Points on a hilly landscape, in no order, each with its height.
From any point a ball rolls to the lowest of the 2 points nearest to it. It stops when none of these is lower. Distance is the straight distance between rows; heights are no part of it.
Q295: [ -9 -20  25 -10 -14   0 -10  14  -5   3  -5  10  20   6  -1 -19 -11   6
   9  -3]  (h 1.58)
Q164: [  5  -3 -21  22  11 -15  10   3   0 -16  -1   4  -1 -14   1   9  21 -13
 -31  -3]  (h 2.93)
Q158: [  4  18  -1  11  15  -8 -34 -20   7  17  13   0  14   2  -3   0  -2  -9
 -23 -13]  (h 4.57)
Q115: [  1 -14  23 -17 -15   1  -3   5  -3  -1  -6  12   7   2   4  -4   5 -18
   6  -5]  (h 3.29)
Q794: [  0  -3 -19  14  14  -5   7  -8  11  -3 -15  -2  -3   2  -1   6 -11 -22
  -2  -5]  (h 4.69)
Q333: [  3   6   9   2  -9  -1 -11   1   2   0  14 -13  -9   3  -7   8   8 -14
 -12  -4]  (h 7.07)
Q900: [ 14  -1  -3 -13  13  -2  14   3   1  -2  -4   8 -11  -1  11   5  11  15
  26  16]  (h 5.12)
Q360: [  5 -13  36 -16 -18 -12   0  18   1   0  -6  18   7   2  -5  -7   3  -7
  16 -12]  (h 2.79)
Q32: [ 14  20  13  -6  -1 -14  -5  -1  14  11   2   7  -9   1   4   6  22 -25
   0   0]  (h 6.63)
Q600: [ 13  15  21 -10   7  -1   2 -10  10   8  12 -18 -22  14  -4  -3  -2  -2
  24  10]  (h 6.05)
Q988: [  8   0  -6   6  19  -7   1  -8   5   7 -21   7  -2   5   6   0  -5 -13
   0  -4]  (h 4.16)
Q590: [ -2 -12  -2 -12  -6  15  -3 -14 -14  -9  11 -16  -9   3   6   7  -2  -6
  -8   1]  (h 1.59)
Q453: [  4  15  12 -11  -5   5  -8  -1  15  11   3   7  -2   4  11   2  18  14
   5   7]  (h 2.95)
Q923: [  4 -14   1 -10   3   5   7   7 -31 -11   9   3   5  -1   4  -9  -2  27
  20   1]  (h 4.78)
Q518: [ -6 -16  -1  -3 -17   3   3  11  -6 -11   2 -10   1  -9   3   4  10   2
 -13  -3]  (h 2.28)
Q209: [ -7 -22  43 -15 -20  -1  -9   6  -8   3   0   7  25   0   6 -13 -15  -7
   2   4]  (h 0.96)
Q130: [  3   8  10   1   8 -15 -29 -12  -1   9  15  -1  15   6 -11  -3  -1 -23
 -26  -8]  (h 4.43)
Q342: [-18  -2 -16   6 -14   9  13  13  20   3 -21   1  -3  -5  -3   5   0  11
  -8   9]  (h 4.03)
Q31: [  1   5  17 -32 -14  19   1 -23  -3  -8   9  -6  -2  -4   0  -3   0 -11
  16   9]  (h 1.81)
Q667: [ -8 -21   4 -25 -15  22 -10 -20 -19 -10   9  -9  12   1   9   1  -6  -1
 -10   2]  (h 1.12)
Q224: [ -1  -8  -9  11  -9   2   5  11  -7 -15   7 -10 -10 -16   3  17  19  -5
 -20   2]  (h 1.89)
Q736: [ 11  -3   7 -14   4  -2   0  -6 -18   5  11   1   1  -7  13  -5   6  18
  17  17]  (h 4.34)
Q851: [ 19  -4  -1   5  20 -19   7   7 -18   9  -5   7 -11  10  -6  -6  -6   7
  21 -13]  (h 5.57)
Q578: [  4 -11 -19  -7   2  18   9  -9 -23 -12   3   2   2  -8  12   9   7  14
  -9   6]  (h 5.68)
Q766: [-12 -17  21  -1 -20  -5   2  27   4   3 -12  17  12   4  -6 -16  -3   6
   3  -9]  (h 2.14)
Q908: [ -2   3  -9  13  22  -6 -12  -6   3   8 -13   9  16   3   5  -1  -7 -10
 -14  -2]  (h 3.57)
Q769: [ 19 -12  22 -13   0  -9   8  -1  -8   4  12   3   0  -9  17   0   3   0
  15  15]  (h 4.05)
Q796: [  6  -7 -11  -1   6   6  10  -8  -5 -12  -9   1  -8   2  -5   4  -5 -14
  -1   0]  (h 5.16)
Q674: [  2 -19  31 -18 -18   3  -9   3 -19  -3  12  -1  10  -7   7  -8  -8   2
   2   4]  (h 0.21)
Q216: [  5 -14 -15  -7   1   8  13  -5 -14 -14  -2  -2  -8  -2  11  18  12  -9
  -2   3]  (h 5.47)
Q2: [-12  11 -14   9   7   6  -5 -13  12 -11  -3 -14  -1   1 -15   4 -12 -18
 -13  -8]  (h 4.64)
Q310: [ -2   3  18  -1 -11  -2 -25 -13   0  15   7  -3  14   2  -5   0   0 -27
 -27   3]  (h 4.22)
Q604: [ 12  -8  33  -5 -10 -15   5  16  -5  10  11   2  -5  -6   3   0   8   3
  12   4]  (h 3.68)
Q188: [  7  -6  19   1  -5 -11  -9   6   2   7   5   4  -2   9  -8  -1   4 -18
 -10  -6]  (h 7.00)
Q747: [  3 -21   2  -5   0   0  11   6 -29 -16   1  -2  -3   6  -6  -9 -16  12
  18 -11]  (h 5.02)
Q788: [-12  13  -7   1  -7  15   1   7  23   5 -21  12   2   2   6   4   7   7
  -2   8]  (h 3.64)
Q491: [  3   8  -8  -4   6   4 -15 -16   7   9  -9   7  16   3   7   5   4 -16
 -19   1]  (h 3.09)
Q113: [  2  21   3  -4  -4   0  -6 -13  13   5  13 -11 -17   3 -10   7   8 -23
  -4  -4]  (h 7.16)
Q834: [ -4  -1  10 -13  -9  -4   1  18  10   2 -25  31   5   6   8  -3   4  16
  27  -4]  (h 3.22)
Q179: [-16  -9   2   7  -3   5   5   9  11  10 -16  -6   3  -1   4   4   0   4
 -12  19]  (h 4.44)
Q960: [-9 22 -1 -6 -9  7 -3  6 22 12 -3  4 -9  1 -3  0 11  6  0  5]  (h 3.28)
Q420: [-13 -18 -14   5  -3   0  16   1  -5 -17 -10 -20  -3   4 -16   8 -16 -21
  -9  -7]  (h 2.62)
Q519: [ 13  -8 -19  19  24  -7  10  -5  -5  20 -14   9  11   4  23   1  -6  11
   1  18]  (h 5.49)
Q259: [-25  -4  -7  24  -9   7  18  16  14   2 -18 -14  -5  -4 -10   6  -8  14
  -1   7]  (h 4.42)
Q730: [-20   3 -15  15  -5   9  18   9  14   2  -7 -29  -9   2 -13   7 -24   8
  -4  14]  (h 4.73)
Q128: [  8 -17 -13  32  19 -16  15  12  -5  -3  -3  -2  -8  -9   6   7   1   5
 -18   9]  (h 4.84)
Q289: [ -9  19 -17  30  21   1 -13  -7  16   2  13 -23   7  -3 -13  -3 -12   2
 -10   8]  (h 5.14)
Q272: [ -7   3  11 -18 -12  14  -9  -3   4   3  11   5   5   0   4  -2  11   9
   4   9]  (h 2.68)
Q901: [ -6  12  -3 -13 -10   9  -7  -5   9  -9   2   8  -3   5 -11  -7  11  -3
   0 -16]  (h 3.95)
Q256: [ -6  17 -19  18  13   1  -9 -19  15  -1   5 -12   8  -4  -4  -1 -11 -10
 -16   0]  (h 4.92)
Q586: [  1  15  22 -21   0   7  -6 -22   9   4   8 -14 -13  13 -12   3  -7 -14
  22  -1]  (h 6.25)
Q15: [  3  -8  12 -31 -21  13  -8 -13 -14 -17  11  -2   5  -9   5  -4   2   0
  13  -3]  (h 1.15)
Q134: [  5   4 -20  15  14  -3 -17  -2  -9   7   4   9   7   4  -4  -8  -5   6
 -19 -17]  (h 4.83)
Q889: [-13  -7 -16  20   8  -6  10   1  -3 -12  -1 -23  -7   3 -17   7 -27 -18
 -18  -8]  (h 3.17)
Q244: [ -4  11 -18  21  18 -13   4  -4  12 -14  -4  -1   3 -11  -4   8   3 -20
 -20   0]  (h 3.65)
Q947: [ -3 -15 -26  31  19 -12   9   8  -6   0 -11  -9   7   1  -4  -2 -26   0
 -17  -2]  (h 4.19)
Q485: [ 11  10  -5  16  11 -21  10   8  15   8   2  12 -14  -7   8   7  20   5
  -1   9]  (h 6.29)
Q922: [ -2   4  -5  -9 -16  12  11  -7  -1 -18  15 -12 -14  -4  -2   5   9   7
   9   0]  (h 2.99)
Q37: [  3   8  13  -1   6  -3   3  -6   0  12  10  -4 -17   5  -5  -8  -6  13
  15   6]  (h 5.83)
Q864: [-10  -1  13   1 -13   6  -5   0   4   9   1  -2   8   2   3   0   8   0
 -14   7]  (h 2.27)
Q85: [ 16   3   3   0  13 -15  16  13   1   5  -5  13 -16   4  -4  -2   1   8
  28  -8]  (h 5.25)
Q245: [ 10   2  11 -16  -5   6   2   5 -24  -2  10  11   3 -10   3 -12  -3  22
  22   6]  (h 4.56)
Q938: [-17   5 -10  30   8   1  -5   3  13  14   5 -27   6  -6 -20   3 -20   4
 -11   9]  (h 5.10)
Q624: [ -6 -11   8   0 -11  -4   9  26  -1   0 -22  23  12   5   9 -15   5  19
   9  -6]  (h 2.74)
Q883: [  5 -14  10 -13  -3   0  -2   1 -26 -10  18  -4  -5   9  -9 -12 -17   4
  21 -19]  (h 5.21)
Q454: [ -3  -6  30 -14 -28   2 -10   2   1   3   4   9  16  -1  -1  -6   6 -26
  -9  -1]  (h 3.70)
Q127: [ 13  -7  16  -7   6 -11  -4   7 -21   3  15   8  -4   3  -6 -18  -8  13
  19 -15]  (h 5.40)
Q925: [  8  15 -13   9  11  -8   3  -1  12   3 -10  15  -2  -9  16  15  20   6
  -4  10]  (h 6.13)
Q242: [  8 -11 -16  21   9  -2  -3   5 -24   4  10   6   4   2   2  -2  -1  13
 -17 -16]  (h 4.96)
Q97: [ -9  11   1  -6  -7  16 -13 -15  14   9   5  -3  12   3   0   3   7 -12
 -19   4]  (h 2.71)
Q53: [ -4  22 -13 -23 -12  19   0  -9   8 -11  -3   5  -6  -4  -6   1  17   1
  12 -17]  (h 3.66)
Q967: [ -4  31 -26   7  19   1  -9  -8  23  -2 -16   8   4   2  -4  -7 -14  12
   7  -4]  (h 5.33)
Q432: [  8  -9 -15  17  20   1   7   9 -15  13  -5   2   2  -1  15  -2  -1  24
   0  13]  (h 5.27)
Q553: [ 13  11  12  15   3 -16  -2  11   9  12   2   6 -12  -2   2   3  13  -8
   0   1]  (h 6.46)
Q76: [-10   6  14 -32 -29  14   2   9   8  -7  -3  16   7  -3  -3 -12   4  17
  25  -2]  (h 3.15)
Q675: [  0   1   9   9  11 -14   9  12   3  11   4  -4 -13   4   2  -2  -3  15
  20  -5]  (h 5.59)
Q58: [  7   9 -10  -3  17   0   9  -2   4   2  -8   6  -9   7   5  -1   5  10
  11   2]  (h 4.76)
Q535: [ -9  -3  24 -10 -25   0 -15  -8   6  11  10 -10   7   5  -9   1  -1 -27
 -12   5]  (h 4.01)
Q480: [ -3 -16  -9  -7  -2   3   9  -7 -19 -19   1 -23  -9   5   2  12 -15 -19
  -6  -5]  (h 2.03)
Q298: [ 17 -13  -2   3  13 -15   1   3 -31   3   9   4   0   8  -2 -11 -11  19
  24  -9]  (h 5.56)
Q106: [  1  24 -16 -19  -6  21   3 -12   2 -13  13 -11 -17  -8  -6   3  12   0
  12  -6]  (h 3.34)
Q969: [  9   1  26  -6  -3 -23  -2   6   9   9   1  15  -4   0   0   1   9 -27
   2 -11]  (h 6.85)
Q123: [  2  -8 -18  41  21 -12  13   7   5   2 -10 -12   4 -11   6   7 -14   1
 -13   9]  (h 4.54)
Q443: [-14  -6 -25  25  21  -4   3  -4   1  -7  -4 -17  11  -1  -8   3 -21 -16
 -20   0]  (h 3.71)
Q250: [  8 -10  42   1  -8 -18  -4  21  -3  17   1  12   5   3   2  -6   7  -8
   7 -11]  (h 3.27)
Q397: [  4  -4  -1  -2 -13  -3  11  10 -11 -13  11  -6  -8  -9  -3   5   3   8
   4  -3]  (h 2.64)
Q935: [ -2  11  -8   0   3   2  -4 -13   4  -8   0   0   0   9 -15  -1   5 -11
 -11 -16]  (h 4.27)
Q351: [  0  20 -20   1  11   2  -1  -8   7   1 -15  17  -5  12  -4  -2  -4  20
   9  -5]  (h 5.08)
Q404: [  1   4 -21  20  24  -1   6  -1  14  16 -22   6  12  -1  25   5  -4  17
  -7  19]  (h 5.71)
Q831: [  6 -17 -23  14  17  -1   5   5 -25  -2   2  -4  -3   0  12   6  -8  16
  -4  -2]  (h 5.09)
Q204: [ -5  13   8 -31 -17   5   1  18  14  -3 -20  25   4   4   3  -5  12  18
  24   4]  (h 3.43)
Q146: [  4  24 -18  19  22  -8 -26 -15   3  11   9   1   9   0  -5  -4   4   8
 -21 -14]  (h 4.68)
Q311: [  1   5 -25  15  -1  -2  11   2  -5 -27   5   0  -8 -15  -5  13  14   0
 -18  -5]  (h 2.37)
Q722: [ -1 -11   7 -18 -15  13 -16 -14 -29 -17  23   2   8  -3   6  -5   0   4
  -3  -5]  (h 0.62)
Q814: [  6   2 -18  16  15  -5  19   8  15   8 -17   8  -4  -4  25  12  12  10
  -9  18]  (h 5.95)
Q196: [-17  -1 -16  16   1  15   3   0   8   8   8 -33   3   2 -10   4 -22  17
  -2   8]  (h 4.91)
Q40: [ -9   3   8 -31 -21  25   2 -10  11 -14  -2  -7  -9  -2   1   0   7 -10
  22  10]  (h 2.41)
Q154: [-11  10   7 -28 -28  18   0  -7  15 -12  -2   5  -1  -3 -12  -7  11   4
  17   1]  (h 2.83)

For each start below, name the point where the ball stops.
Q969 => Q360
Q216 => Q864
Q289 => Q224
Q432 => Q360
Q298 => Q360
Q123 => Q722
